Each row is a point on a landscape with many valleys, with its height.
From any point a ball takes the steepest step (drop divided by distance) to one of its 6 nearest points. It stops when none of these is lower. Distance is the straight distance between rows; heights are no part of it.
j49 height 4.77: [-1.01 -1.98  0.58 -1.42 -1.03  0.85 -2.57 -1.73 -2.97  3.88  4.15 -3.53
 -0.07  0.80 -0.33  1.01  2.64  2.42 -1.66  0.27]
j140 height 2.60: [ 2.39 -0.72 -1.45  1.62 -1.56  0.07 -0.39 -1.91  0.71 -5.09 -3.59  0.01
  0.29 -1.00  3.20 -2.44 -0.87 -0.88  1.52 -0.92]
j223 height 2.87: [ 0.82 -0.09 -0.80  1.42  0.59  0.08  0.48 -0.64  1.62 -4.41 -2.52 -0.24
 -0.45 -1.89  2.96 -1.43 -0.54 -0.81  0.37 -1.49]
j167 height 5.08: [-0.67  1.68  1.16  0.16 -4.02  2.72  1.74 -2.73 -2.40  4.50 -0.89  1.83
  1.63  0.54 -1.30 -2.77  0.38 -0.13 -0.22 -1.94]
j322 height 5.68: [-2.23  1.61  2.66  2.94  0.29  2.29  3.56  0.59  0.89  0.20 -1.09  3.34
  0.71 -2.46 -0.80  0.76  1.23 -2.38 -0.35 -2.41]
j156 height 2.15: [-0.34  2.71 -1.65  0.21  2.24 -0.06 -2.10 -0.19  0.05 -2.07 -0.17  1.04
 -1.52  0.91  3.43  2.75 -1.97  2.66  1.84  2.79]
j419 height 5.35: [-1.57  1.56  1.68  2.14  1.45 -0.19 -1.92 -3.78 -4.92 -1.54 -0.71  0.47
  0.54  3.63 -1.69  0.00 -1.50  0.73  0.67 -0.52]
j150 height 4.65: [ 3.89 -2.50 -0.41  2.12 -0.69 -1.96 -0.06 -0.75 -0.92 -1.26 -0.21 -0.65
  0.23 -1.71 -3.59 -0.77 -1.10  0.90 -1.88 -1.50]
j740 height 4.82: [ 3.22 -2.06 -1.25  1.56 -3.82  0.97  3.70 -0.26  0.96  1.97 -1.83  0.14
  2.14 -0.49 -2.25 -2.18 -1.10 -1.32 -0.61 -1.27]
j925 height 3.70: [ 1.07  0.72 -2.68 -1.00 -3.16 -2.30 -1.28 -2.31 -0.90  0.52 -1.65  1.88
  2.90  1.47  1.49 -0.03 -1.34  0.81 -0.67  0.86]
j394 height 4.19: [ 2.43 -2.58  0.94 -1.02 -1.47  0.09  0.61 -0.74 -0.54  2.23 -0.56 -1.76
  0.95 -0.92 -1.75 -1.26 -0.12 -1.35 -1.23 -0.80]
j577 height 4.79: [ 5.89 -2.17  0.07  3.99 -0.50  2.24  0.83 -1.62 -2.77 -3.60 -1.52  2.07
 -0.99 -0.40 -1.27 -2.38 -2.02  0.77  0.77 -1.20]
j484 height 3.00: [ 0.00  0.00 -2.35 -2.53  0.42 -2.20 -1.55  0.95  0.99  2.01 -0.46 -1.60
  1.23  1.48  1.09  0.99 -0.05  1.85 -0.02  5.45]
j6 height 4.16: [ 3.93 -2.60  0.40 -0.34  1.16 -3.98 -0.25  1.98  0.87 -2.43  0.25 -3.52
 -0.45 -0.74 -2.08 -0.53  0.80 -0.55 -1.82 -0.28]
j501 height 3.10: [-2.52  0.65 -1.79 -2.37 -0.10  2.70 -0.25 -0.15 -0.66  4.47  1.30  0.51
 -1.58  0.05  1.56  1.45  1.70  1.43  1.01  3.08]
j978 height 3.38: [ 3.90 -1.61 -1.42  3.20 -1.31  1.25  1.69 -0.96 -1.19 -2.48 -1.91  1.05
 -0.15 -2.18 -1.95 -1.64 -1.38 -0.37  0.63 -0.88]
j122 height 2.04: [ 1.66 -2.36  1.48 -0.56 -0.29 -0.70 -0.81 -0.25 -2.83  1.73  1.67 -1.23
  0.09 -1.56 -4.05 -0.51  0.83  0.47 -1.50 -1.19]
j344 height 3.84: [ 1.19 -0.22 -2.93 -1.53  0.03 -4.06 -2.85 -0.98  2.02 -0.39 -0.37 -0.97
  0.99  0.40  2.76  1.12 -1.00  1.93 -0.26  4.32]
j889 height 3.43: [-7.27  1.04  1.38 -0.07  1.32  2.76  0.69 -0.26 -1.96  2.99  4.22 -0.22
 -1.26  1.92 -0.21  0.72  1.37  0.24  2.43 -0.66]
j311 height 3.73: [ 1.97 -2.36 -0.83  0.15 -2.06  0.88  1.64  0.41  0.57  3.75 -1.06 -0.86
  1.44 -1.82 -1.82 -1.77  0.55 -2.53  0.50 -0.95]
j352 height 2.93: [-2.06  2.70 -3.87 -0.28  0.54 -0.08 -1.49 -0.92  2.19 -2.75 -2.48  1.94
 -1.10 -0.35  5.97  0.25 -2.12  1.35  1.75  2.28]
j443 height 2.92: [-0.47  2.97  0.09  0.73 -0.59  1.60 -0.88 -1.98 -0.42 -0.87 -1.22  2.97
  1.27 -0.01  1.50  0.72 -1.17 -0.30 -0.03 -1.00]
j946 height 3.90: [ 0.67  1.68  0.32 -0.66  5.17 -1.98 -1.97  0.70  2.89 -1.44 -0.53 -1.64
 -1.97 -0.06  2.17  4.40 -1.00  2.95  2.13  4.00]
j429 height 1.73: [-3.44  2.10  0.72  2.05  2.23  1.12  0.61 -0.57  0.44 -3.13 -0.91  3.76
 -0.39 -0.26  1.79 -0.24 -1.02 -0.94  0.75 -1.73]
j409 height 4.64: [-1.05 -0.49 -1.16 -0.80  0.66 -0.47  1.79  4.06  4.49  1.00  0.28  0.38
  0.21 -0.73  0.79 -0.59  0.09 -1.11 -0.35  0.89]
j345 height 4.01: [-1.68  1.11  0.21 -0.86  0.44 -0.87 -1.47 -1.06 -0.02  0.64  0.97  0.36
 -0.14  0.96 -0.18  1.96 -0.57  1.76  0.30 -0.05]
j130 height 3.51: [-5.36  3.30  1.30  0.38  0.36  3.24  0.69  0.51 -1.41  3.08  1.03  4.79
  0.12  1.70  1.44  2.01 -0.20 -0.79  1.69 -0.13]
j496 height 3.39: [-3.10  0.87  1.42 -0.89  2.61  1.07 -1.23  1.45 -1.44  2.01  3.47 -0.54
 -0.82  1.39 -1.23  2.69  0.71  1.26  1.22 -0.01]
j649 height 0.74: [ 2.52  1.09 -0.22  0.75 -1.27  0.77 -1.67 -4.80 -1.81 -2.97 -2.83  0.93
  0.52  0.88  1.75 -1.28 -2.03  0.24  0.36 -1.10]
j418 height 3.64: [-4.20  1.01  0.75 -0.39  0.72  2.64  1.88  1.37 -0.51  2.18  1.78  1.41
 -1.63  0.52 -1.81  0.71  1.62 -1.98 -0.29 -1.60]
j689 height 7.01: [ 2.50 -3.04  3.79  3.01 -1.86  2.95  3.81  0.09 -5.46  2.88  1.84  2.32
  0.07 -0.05 -5.95 -2.31 -0.36  1.00 -1.00 -1.07]
j894 height 0.52: [ 4.21 -0.48 -1.81  1.82 -1.55 -0.51 -0.67 -1.82 -0.28 -2.55 -4.87  0.09
  0.68 -0.63  0.01 -1.82 -2.13  0.12 -0.18 -2.03]
j578 height 3.68: [-0.29  1.42  0.92 -0.93  3.12 -1.62 -2.22  1.60 -0.52 -0.91  1.20 -2.06
 -2.59  1.63 -0.47  4.16  0.44  2.77  1.26  1.27]
j942 height 4.92: [ 0.35 -0.58  0.85  0.53  2.34  0.33  1.64  4.22  2.36 -2.20  0.14  0.30
 -1.23 -3.67 -1.83 -0.05  0.03 -1.96 -0.76 -1.09]
j271 height 2.53: [ 2.69  0.34  0.17  0.32 -1.69 -1.83 -4.49 -6.35 -3.13 -3.05 -2.43  0.86
  0.59  2.88  2.93 -1.00 -2.07  1.93 -0.32 -1.77]
j371 height 4.56: [-4.43  1.36  1.80  0.27  0.52  0.81 -0.12 -1.06 -3.61  2.84  2.73  0.41
 -0.04  2.31 -1.51  0.64 -0.48  0.36  1.19 -1.34]
j551 height 0.40: [ 0.73 -2.21  0.90  0.97 -2.45  3.27  3.46  0.11 -2.07  2.98  1.18  1.40
  1.14 -1.34 -2.34 -1.69  2.06 -1.97  0.21 -1.13]
j95 height 4.03: [ 2.63 -0.73 -1.47  2.77 -0.74  3.33  3.22 -0.63 -0.84 -3.85 -3.48  1.06
  1.04 -1.61  1.50 -2.27 -0.92 -1.51  1.81 -2.04]
j798 height 6.52: [-1.00  1.97  2.08  0.38 -2.21 -0.24 -0.76 -5.54 -4.59  3.96 -0.02  0.13
  1.97  2.36 -1.09  0.05 -0.93  0.95  0.14 -1.68]
j406 height 1.48: [ 3.05 -0.45 -1.24  0.92  0.17 -0.59  0.25  0.61  1.71 -4.56 -2.88 -2.26
 -0.63 -2.36  1.37 -2.81 -1.65 -0.30  0.87 -0.48]
j43 height 3.53: [ 0.70 -1.29  0.50  2.01 -2.33  3.16  4.30  0.55 -0.08  2.45 -0.99  1.78
  2.04 -1.93 -2.43 -0.23  0.19 -3.20 -0.23 -1.75]
j293 height 2.73: [-2.19  2.77 -2.30  0.10  0.30  0.40 -0.68  0.36  0.26 -0.46 -0.98  2.35
 -1.15  0.81  3.60  3.01 -1.40  2.08  2.02  2.96]
j763 height 5.19: [ 1.70 -0.33 -0.33 -0.94 -1.73 -2.82 -1.42 -1.07  0.61  1.19  0.57 -1.41
  0.73  0.18 -0.12  0.66  1.51  1.12 -1.65  0.55]
j935 height 3.54: [-3.71  1.62  0.56 -0.77 -0.66  0.73 -0.52 -1.40 -2.16  3.65  2.24  1.22
 -0.01  0.89 -0.58  2.02  0.18 -0.70  0.29  0.24]
j361 height 3.37: [-3.56 -0.59  0.68 -1.69  1.75  2.94  1.79  2.00  0.85  1.23  3.57  0.12
 -1.38 -1.67 -1.15  0.28  3.17 -2.72 -0.61 -2.23]
j624 height 5.24: [ 1.61  0.82  1.47  1.43 -2.45  1.94  0.63 -1.96 -1.92  1.98 -1.08  0.18
  2.27 -0.75 -2.02 -0.59 -1.05  0.08 -1.70 -1.89]
j503 height 4.00: [ 1.70 -1.53  0.32  0.42  1.36 -2.55 -0.50  2.27  2.81 -3.51 -0.05 -2.44
 -0.50 -2.04 -0.42 -0.93  0.31 -0.53 -0.95 -0.14]
j455 height 1.91: [-2.68  0.42  0.58 -1.84  0.96  1.96 -0.59  2.74 -1.55  4.63  3.76 -1.18
 -2.47  0.18  1.57  1.76  2.26  0.31  0.82  1.58]
j77 height 4.68: [ 3.46 -2.50 -0.54  1.07  1.10 -0.65  0.78  3.64  0.96 -1.81  0.04 -1.00
 -0.40 -3.10 -3.47 -1.27  0.14 -1.22 -0.45 -0.87]
j327 height 4.46: [ 1.27 -1.45 -0.91 -1.49  0.78 -2.35  0.27  2.42  4.07 -0.56 -0.14 -1.38
  1.25 -0.98 -0.61 -1.29  1.03 -1.92 -1.14  0.73]
j939 height 5.65: [-3.12  0.32  2.86  1.26  0.34 -1.20 -1.14 -2.81 -4.36  2.24  1.74 -0.45
  0.79  3.11 -3.05 -0.49 -0.13  0.67 -0.39 -1.09]
j386 height 6.59: [-3.15  1.45  1.38  2.56 -1.37  4.52  5.42  0.97  1.29  0.73 -2.59  5.14
  0.59 -1.24  0.15  0.84  1.35 -2.69  1.17 -2.75]
j281 height 3.36: [ 0.09 -0.21 -0.08 -2.51  1.15 -0.14 -1.83  1.60 -0.80  3.77  3.28 -3.23
 -2.04  0.88  0.36  2.67  2.53  2.80  0.40  1.42]
j934 height 4.37: [ 4.19 -2.51 -0.02 -1.41 -0.89 -3.92 -0.39  1.05  0.90 -0.78  0.40 -3.49
  1.85  0.27 -1.30 -0.37  0.12 -0.12 -2.61 -0.33]
j50 height 3.63: [ 2.93 -1.54  0.93  2.78  1.79  0.28  0.44  0.84 -0.80 -6.47 -0.77  0.48
 -1.73 -2.32 -1.24 -2.14 -1.97 -0.09  1.27 -0.48]
j645 height 3.17: [-3.85  2.56 -0.45  1.38  2.31  0.69 -1.72  1.32 -1.35 -0.12  2.38  1.47
 -1.63  1.24  0.24  2.87 -1.07  1.25  2.37  1.05]
j502 height 5.31: [ 3.86 -1.21 -2.27  0.19 -3.84  0.23  1.60 -0.69  1.73  0.97 -3.08 -0.94
  2.24  0.83 -0.22 -2.50 -2.27 -0.57 -2.49  0.42]
j75 height 3.71: [ 2.88 -0.57  1.11 -0.08  1.84 -2.52 -2.36 -1.04  0.76 -4.19 -1.53 -1.54
 -0.74 -0.65  0.13 -0.10 -0.61  1.56 -0.90 -0.84]
j51 height 4.98: [-3.21  1.41  1.01  0.32 -2.15  3.63 -0.17 -3.76 -2.06  5.30  1.37  1.45
  0.36  1.24  0.53  0.94 -0.02  1.55  1.12 -0.29]
j44 height 4.90: [ 0.19 -0.07 -0.78 -1.04 -1.99 -0.75 -0.69 -1.95  1.43  1.48  0.47  0.56
  1.43  1.02 -0.70 -0.27  0.39  0.75 -1.78 -1.25]
j341 height 5.30: [-3.29  1.67  1.83  2.29  1.61 -0.68 -0.52 -1.70 -3.20 -1.34 -0.02  1.35
 -0.03  3.12 -2.26  0.40 -1.49 -0.04  1.08 -0.78]
j96 height 4.10: [-0.30 -1.86 -0.99 -1.02  0.64 -1.47  0.55  2.88  6.86 -2.25 -1.77 -0.54
  0.77 -1.30  2.20 -2.95 -0.91 -0.73 -0.30  1.95]
j141 height 3.89: [ 1.51  0.20 -0.64 -0.53  2.07 -3.50 -2.24 -0.58  0.73 -2.57  0.87 -3.10
 -0.60  0.26  0.89  2.69 -0.10  2.23  0.72  2.30]
j416 height 3.34: [-0.99  0.90  1.84  1.13  2.23  0.48 -1.17 -0.80 -0.39 -4.55 -0.67 -0.27
 -1.82 -0.09  1.76  0.56 -0.98  1.30  0.98 -1.47]
j936 height 5.55: [ 0.32 -1.59  2.04  4.06  1.78  2.91  2.22 -0.58 -1.76 -3.11 -1.72  3.08
 -1.06 -1.09 -0.39 -1.48 -0.91  0.35  1.45 -1.92]
j247 height 3.87: [-2.24 -1.16 -2.35 -2.93 -1.42  0.32  1.02  0.94  0.46  5.19  2.63 -0.44
 -0.51 -0.57 -0.01  0.90  1.90 -1.10 -0.90  0.62]
j267 height 5.25: [ 5.57 -4.38 -0.28  0.32 -1.71 -2.05  1.50  2.66  0.54  1.43  0.01 -3.03
  1.13 -0.92 -4.42 -2.12  0.77 -1.04 -2.09  0.85]
j204 height 2.14: [ 2.66 -0.51  0.95  1.34  0.65 -0.88 -2.63 -2.79 -2.35 -4.82 -1.99  0.46
  0.36  0.76 -0.94 -0.56 -1.82  1.42 -0.05 -2.86]
j524 height 4.87: [-1.20  0.77  1.60  1.71 -2.01  2.41  3.58 -1.07 -0.94  0.92 -1.48  2.69
  1.71 -0.73 -0.96  0.07  0.35 -1.62  0.53 -2.52]
j127 height 2.46: [ 0.88  2.69 -2.65  0.71 -1.65 -0.58 -2.34 -2.83 -0.88 -3.01 -1.43  1.78
  1.60  0.78  3.58  1.83 -2.00  0.84  0.14  0.27]
j268 height 3.56: [-0.17  2.47 -0.39  1.06  1.04  1.21 -1.25 -1.37 -0.51 -7.94 -1.43  0.53
 -1.19 -1.20  4.51 -1.50 -0.34 -0.66  4.27 -2.02]
j155 height 4.61: [ 1.25  0.39  1.30  0.58  1.36 -1.96 -0.96  1.43 -0.10 -2.63  0.33 -0.66
 -0.97 -2.32 -1.63 -0.11  1.33 -0.61 -0.58 -1.69]
j921 height 3.08: [-1.34  1.63 -1.86  0.56  0.74  1.04 -0.79  0.02  1.21 -2.16 -1.71  2.35
 -0.16 -0.17  3.16  1.20 -1.15 -0.20  1.02  0.18]
j744 height 3.69: [ 0.55  1.95 -2.58 -0.38 -0.39 -1.15  0.67 -0.39  3.32 -2.86 -3.34  0.67
  0.09 -0.94  4.68 -2.19 -0.81 -0.95  1.18  1.58]
j933 height 4.04: [ 2.82 -1.81 -0.59 -0.41  0.26 -2.67  0.56  1.59  5.42 -2.43 -0.58 -2.84
  0.85 -0.36  0.39 -2.51  0.36 -0.80 -1.22  1.82]
j346 height 3.01: [ 0.84  0.15 -0.43 -0.59  0.70 -1.91 -0.15  1.50  4.42 -4.97 -2.23 -1.74
 -1.82 -2.80  1.99 -1.23 -0.70 -0.27  0.83  0.79]
j835 height 4.26: [ 3.19 -0.89  1.91  2.05 -0.63 -0.02 -0.64 -3.38 -3.09 -1.81 -1.66  2.41
  1.11  1.48 -2.60 -0.22 -2.29  0.93 -0.90 -1.68]
j257 height 3.98: [-0.03  1.35  0.33 -0.93 -2.69  2.11  1.35 -1.82 -1.88  4.14  1.81  0.93
  1.68  0.18  0.19 -0.44  1.12 -1.22 -0.22 -1.65]
j843 height 4.95: [ 1.03 -1.39  3.71  0.82 -0.90  0.31  0.23 -2.20 -4.00  1.54  0.64  0.66
  1.03  0.76 -4.08 -1.47 -0.25  0.03 -1.70 -1.66]
j601 height 6.15: [ 0.45 -1.10 -2.31 -2.37 -1.94  0.91 -1.27 -2.49 -2.63  6.12  2.47 -3.02
  0.78  0.79  1.80 -1.04  3.42  0.81 -1.22  2.90]
j55 height 4.50: [ 3.01 -0.65 -0.31 -1.58  0.51 -4.18 -1.79  0.56  0.88 -0.53  1.14 -4.36
 -0.10  0.72 -0.62  1.34  1.12  1.74 -2.22  2.87]
j343 height 5.10: [ 0.75  0.72 -1.27  1.77 -1.91  0.65  2.12  0.44  1.10  0.42 -2.85  1.06
  1.80 -0.77 -0.09 -0.98 -0.61 -2.42 -0.57 -2.52]
j202 height 4.81: [ 1.78 -2.13  0.65  2.20 -0.40  0.96  1.87  0.10 -0.05 -1.27 -1.03  0.49
  1.37 -1.98 -1.77 -1.18 -1.86 -1.23 -0.57 -2.33]
j854 height 4.02: [-1.15  2.07 -1.34 -1.07 -0.86  0.20 -0.11 -0.03 -0.43  2.28  1.39  0.36
  0.48  0.80  1.54  2.52 -0.82  1.79 -0.14  3.26]
j592 height 3.11: [-2.16  2.10 -2.17 -0.56 -0.50  0.94 -0.86 -0.31 -1.15  2.92 -0.33  2.06
  1.01  1.84  1.86  3.25 -1.38  1.03  1.35  1.92]
j660 height 1.23: [-1.75 -1.74  2.41 -1.99  2.65  1.27  1.43  3.03  0.89  1.10  2.58 -0.38
 -2.81 -1.62 -2.62  1.59  2.56 -2.41 -0.13 -1.51]
j823 height 3.72: [ 1.09 -0.92  1.25  1.24 -2.06  2.07  3.46 -0.43 -1.57  1.77 -1.65  2.06
  1.83  0.14 -1.85 -0.15 -0.48 -1.44 -0.38 -2.23]
j600 height 4.29: [-0.23 -0.79 -1.37 -2.21  2.39 -2.00 -0.50  3.17  3.49  0.29  1.01 -1.46
 -0.61  0.22  1.48  0.83  1.71 -0.61 -0.83  3.22]
j589 height 5.04: [-3.95  2.25  1.82  2.17 -0.21  2.09  3.23 -1.37 -0.41  1.68 -0.38  3.94
  1.06 -0.46 -0.98 -0.28 -0.79 -1.52  0.54 -2.81]
j610 height 3.06: [ 4.39 -1.49 -0.29  0.52 -0.86 -2.35 -0.28  1.01  2.05 -2.07 -2.62 -1.58
  1.17 -0.72 -0.96 -2.27 -1.46 -0.78 -1.26 -0.30]
j303 height 4.20: [ 1.50  0.38 -1.55 -2.03 -2.51 -3.55 -2.64 -1.22  0.41  1.69 -1.49 -0.59
  1.21  3.44  2.39  1.24  0.07  1.46 -1.77  3.82]
j797 height 1.72: [-2.58  1.34  2.33  2.83  2.13  0.76 -0.42 -1.03 -1.15 -6.54 -1.13  2.50
 -2.54 -0.01  1.07 -3.07 -0.32 -0.51  2.48 -2.64]
j215 height 4.70: [ 3.00  0.13 -3.02 -0.64 -1.90 -2.38 -1.53 -1.56  1.48 -1.02 -2.23 -1.94
  1.79  0.91  2.15 -0.90 -1.60  0.94 -3.20  1.88]
j276 height 4.80: [-2.96 -0.55 -1.52 -3.28 -0.67  3.51  0.39 -1.88 -1.69  7.77  3.71 -0.44
 -1.62 -0.35  1.95 -0.12  1.72  1.49 -1.12  2.04]
j447 height 4.12: [ 1.65  0.67  1.40  0.17  2.68 -1.38 -1.98  0.38  2.18 -5.24 -0.35 -2.64
 -2.62 -2.35  1.51  0.66 -0.63  0.39  1.67 -0.67]
j817 height 4.41: [ 1.56 -1.25  1.67 -1.77  0.22 -1.65 -2.70  1.94  0.41  0.38  2.86 -3.04
 -0.17  0.21 -2.12  1.28  2.93  0.61 -0.93  0.55]
j427 height 4.72: [-6.17  1.87  3.14  1.88  1.62  0.57  1.96 -0.47 -4.03  1.17  1.92  0.62
 -1.50  3.43 -1.00 -0.14  0.89 -2.08  1.63 -1.26]
j616 height 1.20: [-2.71 -0.50 -3.40 -2.73  1.03  1.34 -1.11  2.99  0.30  3.50  1.05 -0.30
  0.64  0.25  1.30  2.28  1.27  1.45  1.81  4.92]
j36 height 5.03: [ 2.68 -3.67 -0.81 -1.40 -1.24 -1.45  1.10  3.45  2.75  2.13 -0.02 -2.30
  1.32  0.21 -0.01 -2.58  1.86 -0.62 -3.17  0.93]
j274 height 4.40: [-1.02  0.82  2.62  2.35  2.76  1.68  1.60  2.40  0.50 -4.25 -0.96  2.60
 -2.09 -2.93 -1.41 -0.54 -0.08 -0.59  0.43 -2.75]
j115 height 4.32: [ 0.21  0.43  2.60  1.81  0.24 -0.75 -0.49 -2.14 -3.54 -1.03 -0.91  1.48
  0.59  2.30 -2.05 -0.53 -2.37  0.15 -0.71 -2.37]
j14 height 4.51: [ 0.09 -1.53 -1.19 -3.04  1.03 -3.75 -0.88  1.60  4.90 -1.29 -0.19 -2.20
  0.12  2.06  2.34 -0.14 -1.52  0.55 -0.33  4.64]
j193 height 4.05: [-1.13 -1.19  0.19 -1.25 -1.49  2.23  3.70  3.11  1.18  3.84  0.52 -0.51
  0.00 -0.97 -0.24 -2.55  2.38 -3.67 -1.31 -1.42]
j743 height 3.16: [ 0.70  1.53 -1.15 -0.99  1.43 -3.13 -1.13  2.00  3.33 -2.42  0.62 -1.14
 -1.72  0.12  2.78  2.38 -0.69  1.23  1.37  2.41]
j883 height 5.05: [-0.27 -1.10 -1.70 -1.65 -0.82 -2.01  0.19  1.23  1.98  2.64  0.16 -0.86
  1.50  0.61  0.48 -0.97  0.61 -1.13 -1.20  1.77]
j516 height 3.74: [-0.60  2.06 -2.29 -0.63  2.13 -0.44 -0.84  0.50  2.85 -4.14 -1.73 -0.28
 -0.70 -1.40  2.80 -0.04 -1.65  0.72  2.33  0.68]
j908 height 5.78: [-4.28 -0.25  4.07  2.07  1.22 -0.63  0.58 -0.56 -1.27 -0.97  0.22  0.96
 -0.91  1.27 -1.29 -0.44  0.14 -2.14 -0.24 -2.64]
j971 height 3.92: [-1.62  1.22  0.35  0.65  1.43  0.50 -0.76  1.61  1.91 -1.35  1.02  2.02
 -1.38 -1.38  0.50  1.45  0.78 -1.31 -0.44 -1.17]
j259 height 2.67: [-1.67  2.63  0.48  1.53  2.36 -0.14 -2.81 -0.49  0.01 -4.01 -0.29 -0.71
 -2.09  1.06  3.54  1.71 -1.48  2.72  2.58  0.56]
j666 height 3.30: [ 0.57  0.56  1.13  1.86  1.70  0.79 -1.63 -1.42 -1.81 -7.17 -1.44  0.54
 -1.81 -1.48  2.93 -1.98 -0.92  1.04  2.34 -1.81]
j203 height 1.54: [-5.76  1.03  0.22 -0.50 -0.74  2.24  0.79  0.24 -0.77  3.74  2.17  1.26
 -1.38  0.75  0.66  1.08  1.31 -1.14  1.13 -0.60]
j421 height 3.52: [ 0.04 -1.87  0.42 -2.55 -0.50 -0.44 -0.05  1.53 -0.64  2.07  2.66 -2.35
 -1.05 -0.58 -1.60 -0.38  2.56 -2.32  0.22 -1.55]
j79 height 4.73: [-0.69 -0.45 -1.53 -2.24  0.48 -1.24  0.18  2.46  4.51 -0.73 -0.54 -1.68
  0.69  0.17  0.75  0.11  0.18  0.09 -1.11  3.83]
j15 height 4.49: [ 1.89  1.11 -2.52 -0.52 -2.24 -1.45 -0.37 -0.87  0.82  0.32 -2.25 -0.13
  1.14  1.14  1.00 -0.86 -0.66  0.36 -1.74  1.63]
j591 height 3.49: [-0.31  2.84 -1.30  0.02 -2.21  0.65 -1.46 -3.29 -1.32  0.98 -2.27  2.72
  0.97  1.41  1.89  1.34 -2.02  0.84  0.40 -0.48]
j793 height 2.99: [-1.24  1.30 -0.16 -0.97  1.48  0.08 -2.20  2.46  0.89  0.44  0.53 -0.47
 -1.19  0.56  1.16  3.36 -0.54  2.48  2.31  2.87]
j182 height 2.22: [ 1.17 -4.07 -1.44 -3.56 -1.78  2.19  3.46  0.40  0.87  5.42  1.02 -3.89
 -0.18 -0.78 -1.45 -3.22  1.94 -1.53 -2.21 -0.51]
j24 height 5.26: [-0.26  1.33  0.19 -1.03 -4.43 -0.36 -0.42 -3.74 -1.84  3.80  0.20 -0.05
  2.11  1.53  0.57 -1.26  0.16  0.42 -0.35  0.17]
j986 height 3.48: [-2.94 -0.03  2.24 -2.38  4.02  0.98 -1.46  3.45  1.27  1.75  2.91 -1.80
 -1.85  1.19 -0.96  3.10  0.71  2.18  1.57  0.94]
j848 height 1.33: [-3.49  2.49 -2.54 -0.63  0.96  0.87  0.88  1.01  1.44  0.88 -0.03  2.98
 -0.41  0.01  1.96  1.49  0.43  0.05  1.37  1.67]
j359 height 3.93: [-3.58  2.78  0.15  0.92 -0.80  1.61  1.52 -0.40 -0.85  0.02 -0.13  3.20
  2.02  0.51 -0.43  0.30 -0.01 -0.55 -0.21 -2.14]
j31 height 3.59: [-0.78 -0.40 -0.36 -1.87  1.87 -1.10 -0.05  4.05  4.02  0.96  2.71 -0.65
 -1.91 -0.98 -0.30  2.11  2.58 -1.11  0.04  1.53]
j980 height 4.28: [ 4.13 -4.69  1.27 -0.05 -0.57  1.25  1.88  2.08 -1.47  3.01  2.28 -0.93
 -1.92 -2.06 -4.79 -2.19  2.78 -0.58 -0.90 -0.90]
j842 height 5.02: [ 0.11  1.05 -1.01 -0.50  0.78 -1.37  0.03  2.47  2.79 -0.58 -1.07 -0.03
  0.60 -0.64  0.26 -0.67  0.51 -0.77  0.01  0.89]
j634 height 5.00: [-2.21 -0.38  2.19 -1.46  0.46  1.07 -0.01 -1.53 -2.09  2.96  3.68 -0.52
 -0.26  0.36 -2.18  0.23  0.82 -1.20 -1.07 -0.88]
j106 height 4.78: [ 2.08 -2.07 -1.13 -2.91  0.28 -3.53 -0.69  1.56  2.80  0.14  0.14 -2.06
  0.67  1.01  0.46  0.07  2.58  0.14 -2.06  3.10]
j625 height 3.75: [ 0.55 -3.24  1.71  0.28  1.90  0.92  1.92  3.56 -0.25 -0.27  1.44  0.27
 -0.46 -2.19 -5.49 -1.17  0.92 -2.56 -1.23 -2.26]
j410 height 5.11: [ 3.04 -0.16 -1.37 -2.55 -1.15 -2.98 -2.47 -0.95 -0.96  0.96  1.65 -2.96
  1.30  2.49 -0.37  2.56  0.48  3.46 -1.73  2.95]
j858 height 4.25: [-0.07  0.63 -0.23 -1.66  0.10 -1.96 -2.87  0.11 -1.10  0.95  2.93 -2.20
 -0.31  1.65 -0.05  3.04  0.94  2.06 -0.27  1.73]

Where does a ball stop that starts at each point below?
j215: j894
j15: j894
j155: j894
j44: j894

Call two points neighbours if one is among the 6 nearest of the other. Go from one point of each pair to the other, from neighbour to neighbour, staying as low as possible. Name the highest point that can't be avoided.
j660 and j182: j421
j894 and j551: j311
j894 and j797: j443
j848 and j156: j293
